A landscape with many valleys, sampled at points; each row gives a point and its height.
From any point a ball takes the steepest step (drop divided by distance) to one of its 2 nearest points. It stops when none of these is lower. Distance is the straight distance between rows; heights are no part of it.
taseb height 3.81: [ 75 124 134  96 141 132 165 141 158 166 131 118 146 119 113 146 155 120
 149 157 135 158 119 143]
Nagas height 6.96: [101 113 135  71  94 118 201 121  86 121 147 111  64 156 124 124 106  32
 150 118  74  19 148 114]
Komol height 4.09: [159 137 126 154 156 142 124 122 123 132 152 131 149 127 164 106 120 154
 137 149 156 128 123 112]
domav height 4.52: [116 112 123  49 134 133 140 148 161 135 128 118 162  69 118 150 144  75
 169 161  97 120  99 111]
zafom height 5.21: [ 97 107 133  52 135 145 184 158 162 100 146 132 163 137 163 173 115  81
 134 148  90 116 107 104]
Malis height 2.53: [142 108 138 169  94 146  73 117 144 114  87 157 113 155  74 143 125 151
  92  60 120 184 137 177]
gelu height 3.65: [140 144 119 150 145 113 135 122 106 114 146 139 147 148 170 114 103 147
 111 129 153 108 128 104]
dad height 5.08: [105 149 105 104 112  60 131 104 108  94 130 116 106 123 135 150 114 112
  85  97  82  75 137 104]
bok height 1.90: [120 147 158 176 142 142 147 156 156 130 154 146 167 162 172 147 144 186
 160 195 187 150 131 125]
Moke height 3.05: [118 128 130 129 138 107 156 131 123  95 161 141 149 164 175 145  96 131
  95 121 132 117 127 105]
zisi height 3.89: [150 143 116 128 152 115 101 127 138 144 131 124 157  82 152 115 154 136
 133 186 163 131 116 109]
Disa height 2.67: [108 117 126 170 108 118 102 109 120 138  86 143  95 147  74 132 121 156
  89  55 122 168 149 179]
Lizil height 1.91: [128 111 135 126 147 206 121 158  98 189 107 121  86 128  67  72 152 145
 185 122 134 158 115 158]
Rurab height 5.31: [149 130 145 216 117 161  97 109 112 128 110 154 105 176 130 108 115 203
 115  79 154 156 148 157]
nopod height 2.82: [205  97 119 123 140 206  78 148 106 141 117 124 121  98  98  61 146 123
 192 135 128 148  89 127]
nuz height 4.36: [124 149 135 186 145 137 145 112  86 145 135 128 105 168 154  96 107 186
 124 103 174 129 152 143]
Papar height 2.81: [191 118 155 155 133 154  94 147 160  87 157 152 172 118 151 136 127 142
 128 167 163 143 114 104]
vazok height 4.29: [114 160  91 110 146  60 101 115 141 151 123  89 149  63 119 134 160 119
 123 177 125 126 134 112]
kosok height 2.28: [204 105 159 165 119 165  63 146 170  77 141 144 165 115 130 131 144 138
 123 162 157 167 120 133]
som height 1.86: [129 104 130 107 102 132 127 120 148  88 126 152 132 148 127 153 102 113
  99  80 101 126 124 124]
kef height 7.56: [101 152 123 114 105  84 205 117  64 116 159  91  59 182 163 108  83  63
 115 117 110  32 158 118]
Des height 3.41: [144 111 144  78 150 201 160 152 114 153 153 130 145 110 128  93 122 104
 189 159 144 102 101 108]
pul height 5.05: [184 122 109  99 112 130  82 124 135  90 126 140 158  67 120 133 126  95
 143 129  92  96 112  87]
rut height 6.28: [ 63 109 135  56 103 141 193 129 123 142 104 111  80 137 104 139 120  59
 152 119  61  92 139 136]
Vut height 3.12: [185 121 154 174 129 164  95 156 183 101 151 141 180 109 157 149 156 155
 146 210 191 157 123 109]
fel height 5.36: [127 126 117 137 142 108  97 118 124 151 110 115 129 104  99 115 140 133
 124 123 132 138 126 141]
Zanov height 2.95: [ 79  99 142 132 114 137 124 131 162 156  82 134 113 140  72 157 148 119
 115  87 113 191 120 181]
vumi height 4.83: [134 124 132 167 118 115 119 118 121 110 113 157 123 160 129 137  99 158
  89  79 135 143 137 144]
Kap height 2.22: [145  96 140 128  98 148 115 126 152  85 108 168 135 143 108 155 118 122
 108  73 111 159 117 143]
poga height 4.85: [143 123 115  78 141 127 132 135 133 132 143 114 159  79 134 127 139  94
 161 166 130 101 105 103]
Vebe height 3.55: [106 133 148 151 141 149 173 127  95 143 137 129 102 177 147 104  98 159
 136 109 158 127 149 140]
dalin height 1.36: [ 86 122 137 155 126 166 112 148 132 199  88 121  97 142  52 118 170 157
 159 122 149 189 130 188]
sib height 2.41: [150  89 139 141  95 158  83 137 149 105  99 158 130 143  83 138 123 132
 118  75 122 172 124 162]
rova height 4.04: [143 113 138  90 154 178 165 154 124 133 162 143 168 125 165 102 110 111
 169 163 150 102 105  90]
Lazi height 5.35: [105 172 100 119 115  53 138 110  93  72 168 112 105 151 170 156 110 102
  74 104  75  62 140  88]
Libak height 3.43: [148 138 143 154 143  99 118 136 153 100 159 145 171 133 168 155 120 150
 101 164 154 155 123 108]
magu height 4.28: [166 143 104 143 126  76  94 113 129  72 156 142 153 114 175 141 102 136
  79 122 116 102 128  76]
kib height 3.33: [ 75 136 127 147 126  98 114 126 156 178  96 118 130 122  88 155 171 144
 107 134 135 183 129 180]
gugo height 5.02: [130 135 141 190 114 127 108 114 127 130 116 149 116 166 114 133 116 180
  96  87 154 170 136 158]
Ruz height 4.88: [139 143  99 116 120  78 111 106 118 105 131 132 135 105 127 133 117 113
 112 108 105  90 128 105]
seke height 1.85: [ 93 137 142 162 136 166 127 130 111 184 105 120  91 145  81 104 146 176
 156 114 153 165 145 178]
nenu height 2.71: [ 98 152 159 163 145 152 177 163 139 153 161 135 152 182 172 140 131 181
 169 178 180 143 136 135]
Deto height 5.09: [118 175  93 166 158  71 121  98  87 153 125  93 115 133 149  93 138 171
 100 131 167 121 156 140]
Tov height 4.86: [145 177 103 188 148  87 127  90  81 141 148 102 120 148 184  92 122 180
  99 138 163 121 151 126]
Nolu height 5.96: [ 55 123 119  56 114 104 175 114 133 152  93  94  92 113  83 149 141  75
 138 106  66 102 135 143]
tos height 4.67: [127 122 123  85 118 101 113 136 160 107 128 124 159  83 134 170 141  90
 124 143  90 124 115  95]
ruf height 4.48: [170 162 112 187 155 128 118  97 104 143 147 127 138 142 182  99 121 182
 129 148 165 124 146 119]
lovi height 5.66: [ 76 119 121 116 110 103 138 108 120 135  76 120  78 132  73 138 123 114
 106  66  84 129 148 164]
muk height 2.37: [119 121 123 108 121 101 139 134 153  86 133 151 148 144 157 169 106 114
  92 108  99 132 127 105]
situ height 4.08: [123 159 105 131 166  86 110 121 134 166 134  88 155  70 142 119 167 136
 141 197 157 125 126 111]
toz height 4.96: [194 128 119 173 114 142  99 106 101  85 134 165 127 161 164 107  73 159
  90  71 137 111 135 108]
sotu height 5.11: [143 160 115 194 138 145 142  89  53 158 132 103  76 176 165  71 107 194
 133 103 164 118 166 154]
veker height 6.61: [ 84 114 146  47  95 133 183 117 103 131 117 105  68 123 100 129 120  50
 158 119  64  42 134 121]
Mogo height 4.47: [107 134 105  96 136  73 113 118 168 143 116 109 158  66 123 171 160  99
 122 161 105 139 124 114]
Dige height 1.37: [ 89 111 141 116 142 189 141 159 109 191  99 121  92 138  46  94 144 122
 175 117 120 162 123 176]
Keba height 5.76: [161 128 152 192 122 193 107 131 102 126 120 161 105 182 128  98 107 192
 149  89 155 151 127 149]
gozi height 3.30: [207 124 141 170 136 134  93 132 163  64 154 155 174 111 187 136 123 135
 107 170 168 143 124  86]
Duni height 3.72: [151 141 139 159 149 107 107 130 164 128 142 129 162 104 149 138 150 145
 120 184 168 146 124 118]
bipul height 2.86: [203  94 144 135 127 201  76 156 128 117 129 136 139 106 104  83 144 120
 166 144 138 156  97 123]
guri height 4.17: [ 74 108 133  53 133 140 166 144 166 166 132 114 149 101 114 153 149  87
 157 164 116 139 105 131]
gipa height 5.77: [ 57 120 119  80 102  96 152  99 128 151  79 109  77 125  76 154 138  97
 114  75  54 116 148 151]
veka height 5.04: [100 113 140  68 143 139 195 146 138 110 161 138 152 149 168 150 100  96
 139 141 122  97 115 100]
koraf height 2.47: [176 106 126 125 145 218  98 148  90 165 120 125  89 114  82  48 148 139
 197 123 125 145  98 138]
resan height 4.84: [110 109 129  46 133 135 161 154 170 120 145 131 179 101 146 173 135  81
 153 166  95 124 107  98]
sulu height 4.87: [158 112 119  77 102 115  98 133 154  90 147 135 160  65 110 168 134  89
 126 139  74 108 110  87]
vugu height 3.13: [ 72 121 126 119 113 113 133 131 186 161  88 121 130 127  83 177 164 124
 104 123 109 203 123 170]
zunam height 2.51: [ 94 139 142 153 134 139 146 123 103 163 112 129 108 157 113 120 129 161
 128 107 151 146 142 164]
vamuk height 5.45: [107 141 107 116 129  85 111 109 122 140  98 115 117 105  90 130 137 124
 113 102 111 125 134 141]
gov height 4.59: [151 132 113 153 125  83 105 113 135  92 129 153 136 136 147 140 106 152
  79  98 124 121 136 110]
toviv height 3.51: [ 87 129 121 123 132 125 130 133 150 173 105 114 138 107  88 143 169 132
 136 150 142 170 118 167]
Dovas height 2.60: [202  86 145 141 116 185  67 148 164  96 125 138 159 108 110 118 149 116
 143 147 150 162 112 131]
Fiz height 2.63: [142 147 166 182 137 151 110 166 177 123 143 139 167 135 153 153 161 175
 159 214 190 161 133 121]
dekol height 5.57: [ 80 137 104 141 124  85 129  97 104 144  90 113  82 124  89 123 122 131
  96  70 108 132 154 158]
vez height 7.89: [ 96 160 109  98 112  71 197 114  72 125 153  81  85 148 159 113 108  73
 115 126 107  49 154 119]
sifo height 3.83: [210 124 123 181 133 111  70 116 150  57 140 163 164 119 172 128 113 154
  80 129 148 139 132  95]
Buvu height 7.21: [102 128 139  86  91 109 200 125  85 106 160 108  68 173 156 127  91  48
 119 113  83  15 142 108]
futum height 5.07: [164 129 105  99 137 127  91 120 120 125 132 118 147  71 126 109 138 106
 149 149 121 106 115 105]
giv height 8.22: [ 73 175 117  81 103  51 194 121  91 123 159  74  78 140 151 144 124  59
 110 133  70  51 151 109]
fir height 4.54: [131 112 147  94 140 158 176 154 131 111 160 147 160 147 167 135  97 121
 151 150 143 106 112 102]
pumod height 0.75: [ 68 115 145 113 139 168 155 148 132 201  96 113 105 129  51 123 165 130
 161 133 134 177 124 183]
gumu height 3.87: [152 135 125 135 140  78 118 135 148  70 167 148 170 122 187 153 103 138
  87 150 126 130 115  76]
vuva height 2.02: [139 101 131  69 146 198 163 155  92 150 142 116 115 123 129  74 110  98
 191 134 129  79 114 109]
pupav height 4.40: [209 136 119 191 112 121  73 108 127  67 134 168 139 144 171 110  98 169
  76  90 145 129 135 120]
beka height 5.25: [127 155 109 159 145  98 108 105 112 165 116 106 123 109 134 106 154 164
 122 135 155 130 134 139]
vomom height 2.80: [108 114 122 143 115 138 106 118 127 158  78 135  95 131  66 124 138 146
 114  84 120 174 134 172]

Where does a ball stop that starts at each point below?
sotu | pumod
vez | som
Nolu | som
toz | kosok
Deto | som
Keba | Libak
giv | som
Mogo | Libak
Rurab | Libak

Call two points neighbours if one is among the 2 nearest of the other. Go from one point of each pair to the other, from neighbour to neighbour, staying as low as possible. Name the highest point that can't be avoided.
Libak and vuva | zafom
bok and kosok | Vut
Libak and domav | futum
pumod and kosok | bipul
